Each row is a point on a landscape with many valleys, with its height.
From any point a ball takes the steepest step (drop divided by distance) to one of its 2 nearest points. It stops when none of these is lower. Distance is the straight distance between rows; heights are no part of it.
z_450 (h 2.57): [152 109  60 140 146 175  96 109 101 142  99 190 177 120  88 113 153 111
 118 127 163 107 130  62 110  61 121 103]
z_567 (h 3.19): [171 147  53 165 139 172  94 110  92 128 127 173 188 106  71 129 181 135
 107 119 159  99 142  61 137  71 135 118]
z_144 (h 7.64): [162  86 143 158 132 157  85 147 105 145 131 103  52 120  77 143 112 142
  96 106 205 133 131 146 108  91 132 131]
z_93 (h 5.90): [170  86 130 161 113 110  82 120 126 126 120 131 120 127  94 139 136 153
 108 137 145 137 150 149 117 111 129 152]
z_318 (h 3.77): [173 148  75 171 139 160 114 124  99 121 163 139 179 121  89 131 162 113
 114 104 142 109 139  86 132  76 116 108]
z_935 (h 5.01): [ 87 152  94  79 205 122 106  89 111 136 139 161 162 146 152 115 132 129
 191 118 104 128  54 128 141 135 163 145]
z_330 (h 7.03): [119 145 144  72 130  98 134 139  97 167  61 148 127 127 172 123 109 157
 133 160 104 122 107 153 152 138 167 103]
z_842 (h 4.46): [130 121 149 182 117 123 130 145 159  96 183 112 124 139 131 107 124  95
 111 117 124 133 149 120 110 120  68 121]
z_423 (h 2.93): [101 129 168  95 125 106 124 138 124 197 121 128  35 146 178 110 109 151
 154 126 172 114  56 153 119 136 158 116]
z_366 (h 7.22): [161 147  63 107 107 114 184 123 125  74 127 128 227  86 131 144 193 101
 120 123  72  91 179  93 166 115 106 115]
z_360 (h 6.45): [163 124  87 133 129 160  82 136 115 121  91 168 159 138 108 117 131 144
 133 136 145 132 120 130 115  89 129 102]
z_654 (h 2.69): [125 131 113  96 155 111 107 137 125 202 100 146  92 168 182 123 132 166
 177 118 152  95  60 132 111 140 166 148]
z_66 (h 6.77): [149 124 110 121 112 123 150 126 137 119 109 155 178 114 111 145 168  92
 133 155  72 104 149 110 154 136 114  92]
z_762 (h 6.29): [141 105 132 147 115 114 114 123 134 145 113 146 143 126 107 132 128 131
 132 156 100 131 135 130 129 130 122 148]
z_922 (h 8.09): [177 132  87 175 107 185  67 123  98 128 120 111 140 115  66 142 157 160
  64  97 179 132 149 111 112  52 132 132]
z_807 (h 6.85): [170  83 169 153 107 108 108 128 115 105 165  78 113 112  99 162 135 121
  88 122 135 148 175 151 135 146  91 123]
z_971 (h 4.13): [ 90 151 116  97 165 108 115 111 133 160 131 154 111 151 157 116 117 147
 178 127 124 114  70 139 117 137 166 171]
z_812 (h 7.01): [193  59 105 135 100 119  63 105 122 106  79 172 135 113  98 139 151 150
  99 149 159 130 180 110 128 119 113  93]
z_65 (h 6.75): [174 101  81 146 104 140  78 116 125 110  79 173 172 113  80 138 157 160
 117 142 143 112 151 110 134  91 131 107]
z_737 (h 7.58): [131 128 142 123 126 134 134 141  80 155 126  87  96 136  99 120 123 106
 112 121 147 135 120 163 128  98 138 100]
z_488 (h 4.09): [103 141 156  80 120  99 161 146 136 151 112 144 124 165 202 107  97 110
 154 138  98 132  98 142 127 168 120  98]
z_474 (h 6.30): [ 97 128 156 135 119 127 158 129 164 120 148 107 143 123 113 155 108 110
 131 144  77 126 143 105 153 158  93 118]
z_462 (h 3.34): [114  94 171 117  98 106 150 136 140 127 122 117 102 139 156 116  98 108
 118 145 103 148 133 145 121 143  94 124]
z_888 (h 7.02): [154 140 157 180  83 111 119 126 119 125 175  57 120 120  99 152 147 123
  80 102 153 137 152 141 126 118  88 131]
z_7 (h 6.40): [149 146  66 119 158 136 134 108  97  93 120 154 217 114 124 120 183 103
 142 123 102 115 136 105 152  93 127  97]
z_535 (h 3.26): [140 103  61 154 165 187  83 111 103 144 107 188 145 140  93 105 129 140
 132 106 180 132  98  69  90  81 141 137]
z_767 (h 7.23): [166 167 118 178 103 146 126 143 116 124 155  81 137 131  98 125 151 113
  93 105 159 123 138 145 135  98 118 122]
z_145 (h 6.04): [161  92 127 151  78  95 123 108 137  80 126 103 176  90 102 165 165 120
  65 135  95 145 187 128 135 157  93 132]
z_8 (h 7.43): [151 122 111 155 127 160 122 141  83 148 140 111 122 144 104 113 142 102
 106 102 168 128 116 137 124  88 122 104]
z_576 (h 5.21): [144 176  95 139 124 144 145 125 119 102 160 100 201 111 128 151 150 121
 122 109  97 121 137 110 144  99 100 126]
z_967 (h 5.51): [156  64 111 164 126 139  70 117 127 149 103 148  98 136  95 116 120 147
 122 123 154 133 119 123  93  98 128 152]
z_757 (h 7.45): [181  74 111 161 139 156  59 133  99 138 100 129  72 115  52 147 135 169
  97 115 216 137 161 126 101  94 149 117]
z_503 (h 6.28): [ 68 137 187  84 121 119 196 142 167 128 109 119 128 118 161 135  87 106
 118 157  87 142 164  97 153 206 102 137]
z_696 (h 5.59): [157 132 103 140  90 149 118 120 120  99 117 122 190 109 107 135 155 125
  95 129 100 134 155 128 140  92 103 120]
z_356 (h 6.57): [116 160 151 144  90 126 187 147 159  80 158  66 153 126 147 149 127  97
  78 118 105 137 180 137 139 158  89 133]
z_815 (h 6.08): [ 74 157 177 115 131 115 153 139 152 148 129 115 101 114 150 140  82 127
 146 159 115 135 129 142 150 169 141 139]
z_678 (h 4.11): [100 160 115  98 121 146 216 147 167  72 154 100 201 112 141 168 134 102
 131 120  51 141 164  83 137 157  81 133]
z_41 (h 4.53): [127  95 116 124 135 134  89 144 152 179 121 138  41 171 167  97 111 155
 158 103 191 108  59 133  94 104 144 140]
z_524 (h 6.86): [117 130 103  79 137 113  90 134 101 160  64 160 140 126 147 118 136 164
 144 139 116 116 118 141 147 109 177 105]
z_555 (h 7.21): [134 135 165 100 138  92 131 146 102 176  88 132 100 133 156 121  98 157
 130 148 136 126 111 175 135 151 175 129]
z_196 (h 4.48): [ 93 153 134 116 152 132 137 127 119 137 132 131 111 147 137 112 110 114
 167 133 109 126  92 158 123 115 156 148]
z_573 (h 7.25): [190  62  94 170 120 155  75 120 105 134  95 153 117 122  64 136 136 150
  85 130 195 113 173 103 125 108 126 114]
z_230 (h 6.58): [116  98 190 107 105  91 118 116 143 130 133 119  25 127 166 126  88 190
 116 140 176 139 119 185 101 156 158 156]
z_117 (h 7.96): [184 123 123 174 103 147  82 128  86 119 131  83 112 112  63 162 143 171
  66  91 174 133 159 141 122  93 127 134]
z_635 (h 5.87): [ 71 180 133  53 204 117 175 108 141 119 147 152 151 152 179 123 117 115
 195 142  95 142  91 103 135 213 155 130]
z_247 (h 5.84): [178  88 114 145  69 125  86 106 111 105 101 115 174 102  97 146 167 132
  71 129 105 133 180 125 142 117 108 107]
z_506 (h 6.06): [138 132  72 103 170 144  96  93  93 110 103 168 182 145 119 102 153 127
 161 116 111 121 117 116 145  95 160 118]
z_39 (h 4.84): [ 93 151 153 157 112 140 159 139 174  83 190 120 101 137 137 111 115 108
 152 109 126 122 127 140 114 116  98 131]
z_478 (h 3.90): [144 111  95 117 173 130 102 150 118 183  93 159 104 151 145 114 125 137
 153 126 169  94  76 121 118 117 148 121]
z_156 (h 6.34): [101 121 193 134 114  92 123 127 169 121 135 119  56 121 157 131  88 163
 125 156 146 132 123 159 111 186 141 164]
z_104 (h 6.20): [177 130 127 144  81 107 155 137 133  97 130  93 181 108 119 163 164 107
  66 119  89 120 192 136 158 152  95 127]
z_325 (h 4.38): [147 153  93 161 163 152 126 126 107 102 167 143 189 138 125 104 149  88
 154 103 136 126 109  96 116  93 103 106]
z_697 (h 3.91): [144 109  88 166 153 205  92 131 100 152 109 158 100 137  73 111 123 127
 104  88 210 130 121  84  81  65 139 143]
z_521 (h 5.38): [ 77 171 120  82 189 132 199 106 134 110 161 120 181 140 154 121 127  83
 188 125  75 147 133  80 143 193 138 135]
z_761 (h 4.14): [133 135 134 184 122 129 158 144 171  88 183 104 173 118 142 132 129  97
 124 108  80 125 161  87 140 130  49 129]
z_871 (h 5.23): [ 57 144 155 141 127 134 148 117 173 111 184 123  72 130 151 111 109 124
 171 124 135 126  96 137 111 118 128 143]
z_413 (h 6.21): [ 91 139 178 109 119 116 167 155 148 130 124  96 127 103 142 152  96 103
 114 159  93 131 154 124 157 190 122 118]
z_370 (h 5.88): [ 46 158 184 100 125 118 176 129 186 140 141 133  80 119 166 105  83 134
 154 157 122 130 109 131 121 190 149 148]
z_2 (h 3.82): [125 110 140 109 124 118 119 146 128 187 119 129   4 149 138 112 119 165
 143 106 216 111  59 166 102 112 176 122]
z_186 (h 8.22): [155 141  93 201 128 177  88 133  99 122 166 113 123 106  77 144 151 143
 100  80 186 114 126 108 104  55 136 142]
z_71 (h 6.41): [152 144 167 145  88 119 156 139 127  99 129  78 146 112 127 153 134 126
  85 126 100 146 183 167 147 162 125 147]
z_534 (h 6.55): [144 108 132 109 110  99 142 137 133 136  82 149 164 126 127 134 143 121
 130 168  80 120 143 137 147 151 136 132]
z_252 (h 3.87): [126 140 116 133 107 122 198 147 169  89 168 101 193 105 139 150 156  89
 114 120  64 123 171  85 147 149  63 122]
z_226 (h 3.66): [ 89 130 199  95 117  78 156 136 143 175 130 129  43 135 193 112  87 142
 132 140 156 118 101 150 131 159 144 120]
z_193 (h 2.84): [107 130 166 136 112 114 133 114 130 123 141  88 105 133 116 113 102 118
 109 125 108 149 140 160 124 146 117 169]
z_26 (h 3.70): [108 128 153 101 115 124 164 153 133 121 124 137 113 157 166 101 112  85
 138 127  93 147 114 148 115 143  96 104]
z_833 (h 4.98): [137 134  98 169 163 141 140 146 122 131 144 152 146 153 135 107 125  99
 156 127 137 114 129 111 129 103 122 121]
z_745 (h 6.52): [110 110 206  99 109  83 126 129 142 142 100 130  81 131 158 141  78 174
 110 164 119 158 136 158 122 195 142 145]
z_593 (h 4.89): [ 78 175 119  96 151 133 173 117 130 113 135 126 177 124 145 119 129 104
 158 129  71 154 119 124 133 154 136 140]
z_11 (h 6.68): [143 111 103 104 127 147  77 134 111 152  72 150 131 128 121 123 115 163
 129 135 142 127 106 161 122  94 152  98]
z_592 (h 6.39): [ 51 166 173  82 162 122 198 146 171 139 138 125 133 138 167 123  94 101
 157 144  98 145 126  84 151 203 114 124]
z_405 (h 6.72): [137  78 189 127 100 104 110 113 125 113 126  90 101 117 116 164 114 131
  98 139 116 160 168 151 139 181 101 127]
z_529 (h 6.61): [112 126 159 141 133 102 108 133 171 145 127 133  79 128 154 126  97 169
 154 150 125 128 111 158 110 140 146 171]
z_742 (h 6.87): [ 83 164 117  98 198 128 127  94 129 133 195 160  99 161 177  97 132 104
 217 116 154 116  51 123 112 140 150 134]
z_132 (h 6.97): [161 123  81 106  84 120 154 117 132  90  94 163 197  91 116 142 202  99
 123 153  79  95 182 104 170 127 125  82]
z_492 (h 6.37): [ 73 160 139  80 185 114 153 113 148 133 158 154 126 165 190 104 118 107
 212 130 120 121  71 118 126 170 129 132]
z_382 (h 4.65): [130 127  81 147 185 151 109 145 118 142 127 156 129 153 121 117 121 122
 170 132 170 109  98 110 121  94 153 127]
z_710 (h 6.62): [125  89 187 107 108  79 121 128 127 130  90 117 112 114 134 145 103 158
  93 164 101 152 173 156 142 190 141 137]
z_233 (h 3.64): [115 152 131 170 126 132 128 122 135 121 151 104 113 127 119 108 125 124
 135 118 122 135 115 150 120 101 149 169]
z_907 (h 4.47): [ 97 175 127 100 113 151 181 136 139  87 144  99 179 120 142 146 144 114
 128 125  62 149 142 123 140 153 123 118]
z_74 (h 5.58): [ 46 150 170 105 120 113 157 107 180 135 167 149  58 138 176  95  98 136
 172 127 132 117  77 145 108 146 136 149]
z_188 (h 5.60): [125 138  81  83 181 107 136 108 112 124 114 168 189 142 155 102 143 124
 177 138  82 125  92 122 141 119 148 142]
z_823 (h 5.06): [138  78 131 139 124 122  86 127 139 170 111 132  51 153 121 113 108 154
 124 111 182 122  97 147  93 100 135 165]
z_628 (h 8.39): [133 151  84 176 154 167  96 128  99 124 163 129 130 115  94 118 143 112
 136  89 156 131 104 107  97  68 148 159]
z_77 (h 4.82): [107 174 126 124 115 150 140 126 127 105 146  79 157 114 120 153 126 122
 113 127  94 138 128 154 146 114 123 122]
z_532 (h 7.42): [133 120 168 113 123 105 154 137 113 154 121 108  69 136 137 111 107 134
 118 131 150 134 126 181 135 122 152 123]
z_940 (h 7.80): [178  83 147 162 109 131  85 121 102 108 143  78  76 109  66 159 126 166
  86 119 193 149 155 166 123 118 130 113]
z_734 (h 6.73): [117 128 128  74 116 105 176 135 138 126  86 156 167 115 150 142 129 123
 135 166  63 144 145 114 155 175 131 121]

For each start below, name the point where the ball stops.
z_940 => z_360
z_734 => z_423
z_8 => z_156
z_532 => z_360
z_503 => z_252
z_529 => z_252
z_592 => z_252

Call two points neighbours if one is among the 2 nearest of the other. Go from one point of each pair to the other, from neighbour to neighbour, staying as low as possible. Name the highest point that can't be avoided.
z_193 and z_654 => z_196
z_450 and z_654 => z_833
z_156 and z_252 => z_529
